A landscape with many peaks, sampled at points; each row gives a point and its height.
From any point a climber steps to the highest of the 2 points nearest to it. It stops when none of these is higher. Distance is the straight distance between rows; heights are no part of it.
Q_919 h=369: 137 136 123 157 84 154 118 142 112 118 141 129 92 109 134 112 150 113
 191 176 149 108 174 147 119 146 155 100 81 149 135 158 130 100 97 145
 97 89 159 137 75 135 128 163 126 136 134 141
Q_788 h=334: 145 165 191 131 103 165 137 130 144 108 125 52 75 113 117 131 192 163 35
 129 122 125 124 131 159 110 113 185 119 116 160 123 186 129 147 97 146
 79 90 170 163 84 114 119 135 155 92 129
Q_824 h=297: 101 199 132 105 90 125 115 81 161 105 113 104 160 82 108 100 120 121 53
 82 107 145 106 126 148 102 146 118 166 97 119 184 133 155 137 90 144
 143 107 107 143 115 135 126 164 114 162 130
Q_352 h=319: 118 134 99 134 84 116 95 91 139 151 112 170 122 138 116 88 73 168 137
 103 154 133 150 98 99 129 137 127 109 159 138 154 116 146 105 180 97
 180 157 129 132 161 174 183 137 142 164 132
Q_872 h=467: 125 79 143 174 175 102 111 73 131 110 114 132 126 150 154 160 145 94 149
 117 121 150 123 90 180 144 105 143 102 106 67 153 118 129 144 97 169
 143 94 137 115 93 87 161 187 91 144 121
Q_345 h=371: 96 142 125 123 103 142 164 124 101 130 175 185 164 108 118 34 136 112
 125 135 187 111 96 151 90 149 156 78 115 126 116 162 139 69 88 120 129
 65 139 81 126 168 141 136 131 106 134 190
Q_109 h=568: 124 110 124 156 103 145 131 171 138 91 110 139 68 163 105 129 136 170
 209 156 93 155 179 115 116 131 111 79 116 134 87 182 123 122 133 121
 100 140 148 118 85 102 74 161 103 138 122 124
Q_533 h=304: 125 152 88 114 47 149 108 91 128 108 109 185 151 127 98 96 110 170 95 73
 154 123 154 123 126 98 118 111 126 162 154 126 117 128 64 174 84 132
 143 142 146 170 165 143 142 148 137 153
Q_959 h=564: 122 72 146 142 153 109 119 93 110 155 115 143 163 141 134 118 119 108
 119 109 151 139 112 94 106 137 51 129 135 60 77 113 120 123 162 122 168
 142 98 126 162 125 109 183 145 117 170 121
Q_87 h=68: 129 97 109 102 96 107 81 124 75 143 85 88 139 112 175 136 110 114 151
 137 87 118 169 136 172 164 134 138 137 143 138 98 141 113 167 114 106
 139 97 160 122 104 148 138 128 99 187 98
Q_439 h=516: 105 71 139 149 157 93 127 84 154 105 109 122 125 169 138 140 123 109 145
 90 129 144 100 59 154 109 89 124 168 76 76 136 129 142 159 126 162 155
 135 92 142 123 84 140 174 102 144 109
Q_113 h=357: 161 130 154 158 128 155 113 163 101 144 177 155 110 146 160 169 151 154
 126 130 117 87 171 149 107 190 91 169 92 171 176 136 91 132 111 111 119
 122 102 163 105 92 138 162 124 130 138 147
Q_771 h=625: 144 150 101 133 109 146 143 153 101 116 99 125 115 99 121 191 150 141
 130 165 89 177 179 183 147 118 180 131 99 169 127 88 148 143 98 135 94
 129 126 187 108 133 168 96 103 126 117 149
Q_460 h=321: 98 143 77 95 125 68 166 152 149 185 148 154 181 109 112 116 167 115 76
 143 188 113 53 168 135 178 143 109 123 106 140 84 112 46 117 136 131
 111 122 147 123 146 123 104 123 85 114 178
Q_901 h=453: 148 155 167 150 131 131 127 145 166 154 140 147 113 117 118 125 158 122
 121 128 134 97 109 170 130 157 85 109 137 112 77 165 113 98 121 67 175
 84 83 137 118 99 103 167 145 120 117 160
Q_45 h=388: 150 174 154 158 155 95 109 104 150 127 115 104 100 118 111 89 94 150 151
 135 152 132 142 149 133 89 124 104 116 126 66 143 117 176 85 112 148 59
 176 132 120 173 94 126 165 156 99 159
Q_384 h=536: 86 124 144 127 133 166 165 133 91 126 124 151 153 118 119 100 106 151
 144 128 135 136 129 137 109 178 113 108 152 110 120 117 173 95 147 135
 122 89 122 112 122 169 149 154 109 129 181 160
Q_888 h=532: 125 109 111 114 130 127 170 171 104 107 114 104 111 121 73 68 140 138
 145 163 150 119 91 128 144 124 162 128 110 116 131 97 213 113 133 158
 144 72 146 125 147 170 102 98 88 127 107 146
Q_750 h=52: 142 106 92 112 97 121 86 167 143 132 136 81 84 151 146 114 137 100 187
 120 145 117 146 73 133 85 158 112 110 127 166 131 85 128 139 175 67 162
 187 108 137 105 111 124 108 133 91 64
Q_817 h=314: 156 106 102 136 209 122 151 164 107 107 106 126 131 125 107 141 157 120
 140 127 115 134 87 140 133 131 87 136 88 136 125 94 156 148 93 124 184
 120 129 145 114 121 56 85 111 159 64 103
Q_271 h=517: 99 149 115 100 164 120 180 149 161 156 132 164 132 137 117 162 118 156
 132 129 104 151 132 147 57 121 147 143 116 169 175 126 101 130 101 146
 100 186 149 128 88 132 162 129 91 140 117 112
Q_12 h=593: 128 132 143 115 116 149 119 137 155 141 141 109 101 115 157 128 100 113
 165 142 65 160 161 135 110 84 183 105 140 166 159 161 99 158 135 111 75
 174 142 92 85 111 152 113 136 139 109 109
Q_500 h=391: 92 155 95 112 108 101 154 130 137 131 155 161 175 123 89 67 141 125 101
 113 169 129 83 147 98 90 138 85 145 135 128 137 115 81 64 103 111 69
 168 93 134 177 118 110 132 128 105 168
Q_97 h=629: 123 98 102 135 98 166 134 115 128 82 90 143 107 148 99 139 124 181 170
 131 70 186 171 128 82 103 130 63 111 157 80 176 147 142 102 77 108 146
 102 153 95 111 78 160 132 136 134 154
Q_481 h=349: 102 112 80 102 180 54 172 145 113 190 132 154 175 120 140 141 141 101
 123 135 148 135 52 158 142 178 144 154 106 125 147 85 118 75 134 115
 141 144 125 142 101 118 101 113 136 57 115 141
Q_645 h=524: 132 77 139 123 113 142 128 101 118 127 155 193 178 149 149 102 145 95 96
 115 192 94 91 87 108 183 79 126 125 84 107 129 120 116 166 153 162 163
 110 102 179 137 138 167 136 95 155 104
Q_467 h=393: 124 119 179 135 125 178 121 92 115 93 130 70 135 124 156 143 176 128 23
 103 95 126 146 92 146 134 138 195 120 144 179 107 146 123 142 119 144
 107 80 135 163 96 170 74 132 140 150 128
Q_442 h=358: 139 122 116 135 176 104 130 166 77 116 121 136 120 142 92 74 139 143 159
 90 116 118 60 137 106 153 67 141 77 143 127 132 160 139 110 111 186 126
 148 88 96 120 57 137 114 153 94 77
Q_107 h=503: 113 138 181 126 120 142 125 93 157 118 144 134 124 113 111 128 106 109
 154 147 104 150 120 141 142 142 131 89 197 71 45 172 151 119 169 99 166
 85 103 112 92 141 121 134 155 126 141 141
Q_402 h=563: 118 101 171 146 154 156 159 143 152 83 153 131 104 136 136 171 108 104
 196 162 97 175 125 146 138 104 148 113 181 100 83 158 142 110 161 115
 153 87 117 92 76 142 112 104 129 132 107 131
Q_437 h=178: 143 88 79 140 146 145 131 105 172 107 131 167 144 155 131 181 149 110
 144 192 188 137 134 123 135 140 147 116 89 79 118 113 127 120 100 209
 125 146 145 167 132 169 156 124 101 177 95 119
Q_196 h=570: 113 139 88 120 143 118 185 163 113 113 141 177 123 128 143 157 163 139
 143 123 115 139 115 142 130 152 143 181 79 180 197 107 88 115 96 171
 107 168 152 151 90 114 134 113 101 92 113 116
Q_501 h=454: 167 109 164 147 173 146 164 146 102 135 169 137 126 123 122 118 105 150
 125 100 144 103 142 124 82 113 93 174 99 156 169 99 128 147 99 121 152
 88 118 137 126 159 117 127 115 136 133 170
Q_574 h=205: 128 184 169 116 109 104 124 145 162 134 138 95 83 151 86 101 115 198 100
 137 138 78 123 126 150 107 144 143 171 122 138 138 137 178 182 162 129
 113 189 87 146 127 153 93 103 144 127 124
Q_98 h=495: 146 127 126 117 140 126 112 126 177 141 148 136 154 146 136 132 179 75
 111 142 147 97 79 125 106 100 87 100 155 71 90 131 86 102 102 78 157 87
 86 123 143 118 98 138 130 126 87 146
Q_238 h=269: 145 93 88 160 167 152 153 152 142 76 109 141 106 179 114 135 185 140 136
 154 132 124 101 112 162 136 95 135 75 110 121 94 157 118 71 158 142 91
 121 152 126 141 73 103 114 157 46 143
Q_438 h=251: 134 192 133 82 90 141 137 171 167 107 140 114 123 152 73 125 140 183 81
 111 108 107 149 144 107 75 136 111 157 132 153 133 100 139 127 107 97
 117 147 117 132 117 143 88 77 178 105 130
Q_703 h=278: 144 165 135 116 130 168 101 103 135 123 171 166 175 99 176 145 145 57 88
 187 158 80 113 142 147 152 182 135 119 94 131 121 121 95 110 76 124 69
 72 141 152 136 163 101 144 151 99 165
Q_150 h=147: 128 108 79 128 173 123 153 132 160 125 135 154 137 147 138 196 154 137
 164 161 163 150 145 137 136 96 147 107 103 141 137 103 84 120 84 175 91
 145 193 129 104 150 141 115 125 157 88 126
Q_680 h=30: 145 77 93 102 99 147 81 171 109 131 142 95 122 135 162 121 121 86 176
 137 135 105 153 86 108 112 107 105 122 103 160 98 108 102 131 125 88
 137 132 119 143 117 115 162 103 126 133 94
Q_301 h=361: 149 152 104 131 137 73 106 159 121 165 98 79 100 139 107 134 82 169 156
 108 144 132 170 134 136 102 135 147 99 167 122 106 129 180 129 186 111
 153 199 142 159 149 141 109 101 143 127 101
Q_896 h=438: 86 98 89 97 119 157 149 82 163 121 134 179 199 133 100 133 135 114 93 98
 109 154 110 106 89 106 102 76 172 83 91 151 121 93 105 76 121 158 76
 105 135 131 121 154 137 145 146 161
Q_576 h=539: 138 143 97 116 150 89 89 131 186 159 163 162 172 128 152 144 153 70 126
 159 144 105 58 131 97 121 105 100 125 126 127 153 58 95 82 93 150 140
 133 126 121 113 96 131 133 124 56 111
Q_709 h=350: 122 164 146 125 91 144 131 95 78 152 161 174 176 98 153 48 103 105 106
 122 187 94 107 131 130 174 168 99 134 116 120 127 133 102 128 97 135 89
 110 94 157 156 135 154 182 95 155 172
Q_863 h=400: 136 132 172 115 166 118 131 167 118 127 132 119 96 129 88 81 109 163 157
 105 83 101 94 119 83 125 78 153 122 167 140 187 127 143 131 85 196 139
 124 103 107 75 57 145 111 151 123 95
Q_9 h=425: 167 115 156 154 175 110 129 137 112 153 141 106 123 115 120 139 113 109
 152 157 139 111 131 146 118 130 119 156 93 130 130 112 139 152 135 135
 163 123 134 157 132 149 128 122 120 129 121 115
Q_253 h=310: 146 158 167 140 160 104 127 120 159 126 114 65 119 106 133 177 161 159
 47 107 109 163 130 142 147 95 116 171 113 127 143 135 110 164 132 105
 151 137 111 150 141 86 133 99 135 132 125 94
Q_86 h=466: 137 124 177 118 128 176 141 118 118 104 151 130 133 129 105 90 87 138
 134 111 108 108 136 109 84 128 115 134 140 137 145 169 144 168 151 117
 135 128 115 93 115 133 133 146 123 148 168 129
Q_921 h=477: 125 92 75 127 141 128 179 187 98 89 124 121 111 126 106 92 148 113 182
 128 137 141 125 132 132 87 157 118 103 141 152 104 153 98 102 153 104
 92 179 108 113 139 91 108 92 131 107 118
Q_612 h=465: 94 116 115 112 112 110 134 100 154 147 124 161 152 131 99 111 115 111
 169 130 108 159 114 124 106 128 128 66 170 100 61 167 130 95 130 76 131
 145 104 103 104 130 95 161 144 112 137 148
Q_430 h=548: 88 138 140 89 97 150 113 140 106 151 110 123 165 106 160 142 97 139 86
 137 104 112 187 140 142 137 113 107 208 124 151 91 102 76 115 103 88 89
 125 120 151 132 163 114 95 142 168 138
Q_432 h=577: 160 161 105 111 100 134 130 169 150 151 98 101 134 122 128 204 117 150
 119 154 114 186 187 182 84 97 151 108 105 173 131 95 105 140 100 139 78
 147 151 188 148 131 157 100 86 161 97 119
Q_691 h=363: 100 86 125 138 142 91 144 109 104 147 87 125 117 150 102 166 134 157 116
 147 127 146 128 134 144 167 137 163 140 105 121 95 168 116 193 176 144
 165 108 137 135 133 185 125 102 130 174 110
Q_553 h=330: 123 143 168 123 121 153 131 83 72 128 122 118 164 56 143 42 68 81 100
 115 145 117 125 131 142 131 160 126 157 123 116 125 192 134 131 110 154
 73 103 104 155 167 148 129 160 122 180 168
Q_264 h=336: 127 157 147 92 129 131 116 103 165 117 105 88 135 106 123 161 105 105 93
 115 93 148 134 121 125 96 147 151 151 120 147 146 130 185 162 117 137
 170 104 141 142 103 172 107 125 163 144 82
Q_964 h=497: 124 105 142 96 123 169 116 172 124 129 106 98 157 122 159 155 95 116 103
 110 120 147 179 139 125 91 120 132 188 115 131 98 120 120 156 127 80
 101 116 94 174 122 162 102 99 174 127 129
Q_13 h=492: 168 166 158 146 169 122 121 131 118 144 147 128 110 94 119 110 135 110
 86 97 169 84 80 133 130 173 121 205 87 149 162 155 141 144 129 138 186
 141 111 142 148 88 132 135 122 126 126 83
Q_566 h=525: 130 81 145 114 174 70 123 130 147 201 119 119 187 134 131 145 93 109 123
 89 136 142 117 130 75 95 48 126 157 86 114 92 90 130 137 82 153 154 114
 130 136 123 93 139 135 127 153 118
Q_795 h=415: 100 144 101 92 84 139 141 118 136 106 115 155 188 117 86 72 121 111 85
 91 126 148 124 150 85 81 114 80 172 109 98 119 133 84 71 55 117 94 94
 96 136 158 119 130 139 133 136 160
Q_230 h=423: 115 169 225 162 120 155 123 78 144 137 160 90 118 116 142 135 159 140 16
 119 139 113 142 123 142 140 143 157 152 139 147 118 136 145 150 114 142
 97 110 132 157 137 185 102 164 154 144 168
Q_841 h=305: 156 157 160 160 118 102 116 121 116 115 117 54 85 104 142 141 197 146 56
 101 121 143 153 142 179 113 127 175 89 139 143 110 144 139 128 94 136
 101 103 183 129 99 102 108 165 93 111 122
Q_563 h=656: 131 111 121 136 156 140 144 122 158 91 135 146 108 141 134 160 134 118
 186 143 89 141 134 128 120 84 161 120 129 151 132 171 127 156 126 110
 126 178 140 99 95 112 112 108 135 125 85 108
Q_343 h=509: 138 119 119 116 66 138 56 132 157 157 134 105 142 127 168 134 96 118 151
 131 114 153 186 124 92 77 143 63 150 123 115 118 68 120 106 92 73 130
 134 127 138 114 127 135 132 148 99 123
Q_925 h=481: 163 139 136 130 84 150 80 111 122 141 137 119 130 121 160 103 101 117
 135 114 132 106 178 122 107 118 118 103 123 118 111 133 93 137 101 88
 106 108 115 146 129 142 114 180 156 134 147 151
Q_697 h=489: 137 92 116 111 116 162 131 134 126 89 148 162 149 149 108 90 147 117 103
 109 146 85 73 88 97 154 86 141 120 103 144 160 138 117 136 137 151 159
 98 111 163 118 107 139 106 124 118 106
Q_177 h=395: 138 138 105 137 155 94 143 171 98 120 92 97 80 142 74 103 116 202 176
 141 133 132 135 145 152 131 131 147 99 154 119 114 179 160 142 167 132
 125 173 148 133 133 104 111 77 148 119 108
Q_117 h=279: 112 176 115 120 125 87 110 112 129 129 82 96 125 96 115 70 110 152 80 50
 125 160 123 113 159 94 102 123 132 118 136 155 129 164 117 80 145 134
 133 112 128 112 65 141 161 99 165 111
Q_243 h=432: 129 123 106 160 86 136 120 73 134 100 113 169 126 149 100 95 118 131 154
 128 154 133 146 103 152 144 132 102 121 103 59 160 130 128 106 164 134
 129 119 146 135 171 125 177 151 125 147 149
Q_36 h=456: 159 136 114 142 123 146 117 96 114 109 133 147 145 110 115 76 127 97 105
 103 158 102 126 112 127 121 120 131 109 109 108 140 125 131 86 129 149
 95 112 143 138 164 112 161 149 117 121 155
Q_387 h=416: 135 188 151 166 167 109 141 140 137 133 112 122 103 104 98 107 149 160
 126 103 115 142 113 154 125 138 99 115 111 149 76 152 136 141 89 75 165
 75 123 143 105 125 68 122 143 134 90 166
Q_958 h=450: 117 59 139 141 142 175 118 98 135 90 148 147 120 180 165 175 109 99 186
 154 89 140 140 74 132 156 131 143 140 114 113 161 140 136 169 159 132
 183 102 118 104 117 153 136 133 123 148 105
Q_813 h=447: 135 81 133 143 124 173 109 148 146 94 144 151 92 172 145 118 158 123 168
 117 123 77 89 75 109 158 57 164 118 138 157 165 121 127 155 138 144 160
 92 104 139 73 100 162 119 102 148 113
Q_674 h=288: 118 182 126 97 48 152 126 118 143 105 148 157 155 127 148 110 142 150 60
 88 126 103 119 116 122 117 148 109 155 154 169 126 98 110 79 143 75 102
 143 119 139 148 172 103 115 129 136 160
Q_366 h=258: 100 167 116 162 129 54 116 94 108 142 82 117 101 134 117 79 133 181 123
 72 135 137 120 108 194 150 99 116 129 144 77 145 120 169 127 123 127
 135 163 126 111 123 85 147 191 96 154 138
Q_934 h=337: 117 141 122 152 166 79 132 114 143 172 125 143 104 150 134 123 73 173
 151 117 150 124 147 123 112 133 138 162 115 171 152 125 112 184 119 206
 120 160 199 123 122 163 172 134 131 137 161 139
Q_559 h=229: 107 165 153 93 132 134 176 171 135 112 152 120 120 157 76 118 116 191
 106 139 126 88 108 136 91 91 150 127 157 128 170 132 122 134 163 152
 114 123 177 66 127 129 144 92 78 170 133 137
Q_133 h=455: 154 161 100 139 165 116 117 104 137 122 128 136 134 108 116 134 145 117
 82 99 160 127 83 116 129 168 92 170 63 118 134 178 116 155 99 145 183
 178 132 140 160 101 111 135 127 156 93 42
Q_69 h=339: 166 122 110 153 122 153 116 150 105 130 163 168 124 122 161 154 125 125
 163 161 155 104 165 147 90 156 125 127 57 160 169 117 91 123 70 115 103
 114 142 168 97 135 130 163 126 134 137 170
Q_395 h=501: 141 84 120 133 150 144 128 170 133 104 113 140 81 159 102 147 105 146
 217 159 89 141 140 100 112 135 90 119 101 121 100 166 152 138 160 131
 159 164 119 145 109 96 63 164 86 126 120 78
Q_606 h=385: 118 100 75 150 162 89 156 108 93 140 138 153 149 136 139 125 156 100 98
 85 161 135 70 97 174 158 145 171 78 161 142 74 122 97 108 135 128 129
 112 138 126 126 93 112 171 66 103 145
Q_358 h=498: 105 137 182 156 134 168 143 78 111 113 155 171 138 130 142 92 78 115 126
 109 153 111 124 109 106 158 133 126 156 115 99 169 164 150 154 157 163
 104 124 88 125 165 146 138 145 118 168 153
Q_515 h=96: 81 87 110 108 102 144 121 135 62 114 86 101 134 119 173 118 131 117 123
 131 81 123 135 110 182 146 153 142 175 131 165 89 165 80 176 157 85 135
 120 90 132 111 163 105 128 76 187 111
Q_335 h=500: 95 82 173 135 169 172 147 106 137 114 164 134 138 132 173 180 94 89 200
 151 66 168 127 106 133 138 148 123 173 101 115 162 124 130 165 99 162
 156 116 80 81 126 134 130 138 131 146 131
Q_582 h=403: 104 80 163 139 143 106 120 96 138 147 131 132 132 162 141 169 124 110
 112 157 155 126 122 107 132 141 120 127 172 88 110 108 127 137 208 177
 152 157 134 104 157 146 178 119 115 121 164 112
Q_374 h=578: 94 120 115 111 107 144 164 127 110 85 102 132 116 134 65 92 111 162 137
 145 151 137 120 130 148 119 146 96 150 86 91 113 196 101 154 152 130 91
 137 107 140 176 127 129 97 141 158 160
Q_16 h=491: 101 144 116 96 104 117 135 167 96 177 126 102 124 103 150 160 113 150
 161 165 123 131 192 169 98 184 132 87 133 149 157 98 100 98 138 120 93
 151 148 155 92 122 145 154 108 139 172 138
Q_73 h=364: 169 119 107 120 115 127 84 95 143 115 109 91 115 101 124 142 100 82 152
 147 107 130 144 104 121 91 148 112 126 113 118 151 153 165 143 134 129
 176 121 162 141 127 127 129 133 135 123 73
Q_244 h=512: 145 130 57 151 156 131 159 126 124 108 121 199 128 137 113 151 170 154
 133 131 133 127 107 145 125 187 138 145 47 194 148 137 135 125 57 160
 128 152 137 170 118 107 127 126 106 120 58 111
Q_918 h=448: 126 105 140 143 141 149 125 126 129 116 129 102 130 148 151 170 115 104
 128 151 130 141 154 132 149 115 157 147 156 116 137 85 132 151 153 165
 102 121 137 114 147 148 182 93 125 151 137 130
Q_907 h=255: 132 117 172 133 174 187 121 94 105 130 181 177 169 99 176 131 108 80 96
 181 159 63 123 123 125 209 153 156 143 124 141 145 123 88 124 95 151 81
 83 136 166 122 163 120 121 155 141 135
Q_447 h=436: 136 144 219 110 137 145 129 147 146 157 155 102 92 115 111 92 81 165 160
 127 73 109 137 126 65 123 95 145 151 148 137 196 137 153 181 79 166 138
 108 89 96 89 107 151 120 148 153 115
Q_995 h=49: 141 117 90 88 87 86 72 140 87 187 125 105 134 101 167 129 104 75 167 165
 138 115 134 143 120 151 141 107 105 122 160 90 112 97 149 120 106 146
 135 161 127 133 126 169 118 98 142 93
Q_604 h=312: 114 178 142 132 85 153 107 62 125 100 110 130 164 92 125 75 83 98 97 114
 131 142 149 123 152 106 142 94 183 96 84 162 150 159 118 104 135 115 99
 102 148 172 161 126 182 139 161 167
Q_799 h=158: 124 163 120 113 83 88 123 169 129 150 90 55 111 105 121 107 128 127 100
 101 111 135 123 158 203 78 181 147 177 143 131 79 175 127 165 150 85 84
 142 114 148 130 156 70 143 86 124 129
Q_261 h=507: 90 131 162 121 136 136 154 126 117 156 135 130 162 139 140 143 150 160
 85 139 115 122 129 145 134 155 104 117 177 106 136 74 123 87 156 100
 119 96 101 132 130 144 161 129 117 132 151 177
Q_658 h=461: 147 159 45 128 143 117 93 90 132 113 115 176 131 136 118 146 170 139 129
 98 146 143 86 118 139 174 110 138 51 166 119 149 107 157 68 162 137 190
 148 172 127 96 111 136 146 168 44 55
Q_931 h=457: 110 142 230 161 150 148 146 108 134 167 169 130 112 129 132 128 144 151
 83 144 145 107 115 152 143 163 126 147 169 124 117 134 170 129 196 129
 170 95 121 106 135 138 175 123 157 128 133 191
Q_778 h=483: 155 143 123 110 114 134 152 166 116 136 153 129 131 130 117 115 92 148
 121 104 104 117 157 140 77 117 124 141 120 172 183 106 111 134 100 137
 118 136 151 142 121 149 141 132 92 133 137 131
Q_448 h=407: 146 132 113 167 118 90 116 68 131 111 97 141 106 125 122 74 103 137 178
 127 145 153 143 118 182 110 136 89 122 120 34 148 140 164 89 145 146
 103 161 126 110 180 83 155 189 132 123 159
Q_614 h=417: 136 106 110 165 109 174 147 151 122 51 141 145 86 141 113 103 168 103
 194 152 153 104 137 130 137 94 172 114 103 146 147 147 157 107 86 158
 110 67 162 98 79 140 104 114 132 125 102 139
Q_127 h=496: 127 165 217 130 145 119 127 104 156 183 172 118 135 105 131 129 116 114
 94 133 133 96 88 158 107 169 132 160 171 133 141 165 123 164 178 130
 171 137 123 103 134 117 186 121 138 138 145 115
Q_933 h=362: 133 114 162 138 125 179 143 102 122 79 128 84 117 131 119 139 170 153 75
 104 100 130 122 103 149 112 99 162 140 90 140 140 163 137 163 86 140
 119 71 137 164 89 121 128 142 140 135 129
Q_311 h=441: 147 103 92 133 136 96 117 175 82 139 74 98 73 149 99 123 99 166 211 144
 117 150 162 109 112 132 112 105 87 146 101 124 145 146 143 149 117 179
 158 160 126 125 74 158 84 128 124 83
Q_71 h=220: 112 74 88 154 141 150 165 155 155 77 120 150 103 171 138 159 204 110 134
 170 177 125 122 103 162 133 134 117 109 74 126 73 144 87 110 204 112
 118 133 138 122 152 117 102 121 124 90 142
Q_943 h=490: 159 123 110 100 157 102 105 120 148 169 122 117 176 110 149 153 84 78 91
 107 142 140 124 148 89 72 105 138 123 108 142 95 96 128 112 121 132 144
 123 162 146 146 126 120 137 147 125 108
Q_416 h=115: 112 105 61 128 151 91 119 150 141 154 92 135 123 149 151 190 146 125 190
 136 134 192 156 135 153 89 134 99 108 159 116 89 76 126 98 149 73 175
 167 140 121 114 108 134 135 104 83 108
Q_367 h=679: 136 139 122 135 117 155 140 109 116 108 99 140 105 111 116 174 118 165
 161 156 68 175 176 153 115 150 146 112 118 169 107 151 167 161 114 118
 111 169 101 173 89 129 138 140 120 133 152 137
Q_10 h=398: 170 80 179 145 136 169 115 166 108 117 171 117 95 140 172 142 175 143
 127 116 94 84 123 133 116 166 70 204 119 158 193 153 106 115 144 110
 156 150 91 140 138 57 130 160 117 113 127 109
Q_152 h=394: 189 127 113 133 133 122 100 117 117 136 110 86 131 94 133 119 83 68 162
 155 152 134 149 148 144 82 174 129 106 115 91 102 160 184 112 133 138
 97 138 157 156 163 132 122 135 143 108 110
Q_609 h=392: 102 50 138 131 151 138 165 120 108 74 108 122 119 180 131 177 133 128
 144 147 76 145 104 94 143 158 120 170 152 100 141 130 165 133 207 171
 151 191 98 113 138 110 160 112 95 113 157 86
Q_522 h=270: 142 170 118 130 91 127 126 134 173 98 132 130 132 159 105 133 151 167 62
 104 145 109 134 113 141 80 139 126 142 127 135 109 106 150 115 163 86
 108 164 144 170 135 170 76 121 154 108 147
Q_162 h=183: 147 183 151 105 123 87 125 162 146 124 119 52 103 114 80 103 130 158 122
 117 109 108 119 152 170 83 162 132 170 134 112 121 136 171 169 122 120
 104 154 104 144 119 113 77 126 123 94 110
Q_403 h=298: 124 151 98 105 99 128 137 127 124 141 160 158 189 107 132 130 155 86 80
 141 153 115 80 152 134 154 159 115 138 95 136 101 123 76 120 97 110 101
 80 138 139 132 135 112 140 103 110 159
Q_912 h=446: 109 117 121 127 132 84 137 161 70 170 126 135 126 107 158 168 131 136
 160 145 140 146 151 174 159 170 134 144 102 127 160 71 121 98 150 123
 111 122 124 161 98 127 155 143 117 89 167 172
Q_802 h=535: 113 162 127 102 91 134 107 145 137 168 122 113 120 131 142 189 110 170
 128 158 96 142 193 154 85 156 121 110 128 146 147 120 93 146 120 122 90
 188 122 173 130 105 174 138 87 145 133 105
Q_59 h=130: 76 137 125 109 90 115 123 148 82 140 87 95 112 121 135 134 106 146 89
 117 113 142 134 146 186 117 163 139 193 139 137 74 182 113 184 184 90
 109 146 90 152 138 197 79 125 90 174 128
Q_239 h=493: 140 148 106 91 149 82 103 146 180 193 157 136 157 114 161 178 135 70 150
 183 141 111 87 135 92 109 147 124 112 124 162 127 66 115 130 130 116
 181 151 141 108 113 126 111 124 112 91 84
Q_213 h=545: 141 136 120 90 81 122 96 155 142 137 153 100 142 114 166 158 127 102 140
 127 95 143 148 138 127 89 160 100 136 159 168 118 77 110 118 115 66 143
 146 147 114 110 139 116 129 104 116 110
Q_969 h=81: 102 92 82 120 105 109 107 144 145 124 101 110 107 159 151 153 139 113
 174 115 114 161 145 83 183 77 156 117 143 132 133 111 101 127 151 176
 64 171 169 89 125 113 124 118 141 97 122 108
Q_585 h=422: 116 77 118 164 162 93 138 86 93 129 102 117 124 147 151 138 163 104 83
 76 139 163 113 74 181 113 120 161 105 125 117 97 120 120 134 114 148
 128 92 131 137 103 96 135 178 70 160 147
Q_65 h=540: 133 171 163 167 158 91 102 136 151 179 143 132 93 119 135 120 130 123
 137 128 132 80 82 166 147 171 126 165 123 170 136 163 97 148 151 130
 176 136 141 115 117 89 142 123 153 109 120 119

For each start below, name the point where the climber stops.
Q_995 | Q_367
Q_352 | Q_367
Q_750 | Q_374

Call two points neighbours if one is among the 2 nearest of the other. Go from one point of each pair to the other, from neighbour to neighbour, staying as high as possible. Name the lowest point that can't be avoided.
Q_367 and Q_576 | Q_680
Q_402 and Q_430 | Q_691
Q_374 and Q_430 | Q_261
Q_196 and Q_65 | Q_133
Q_65 and Q_959 | Q_9
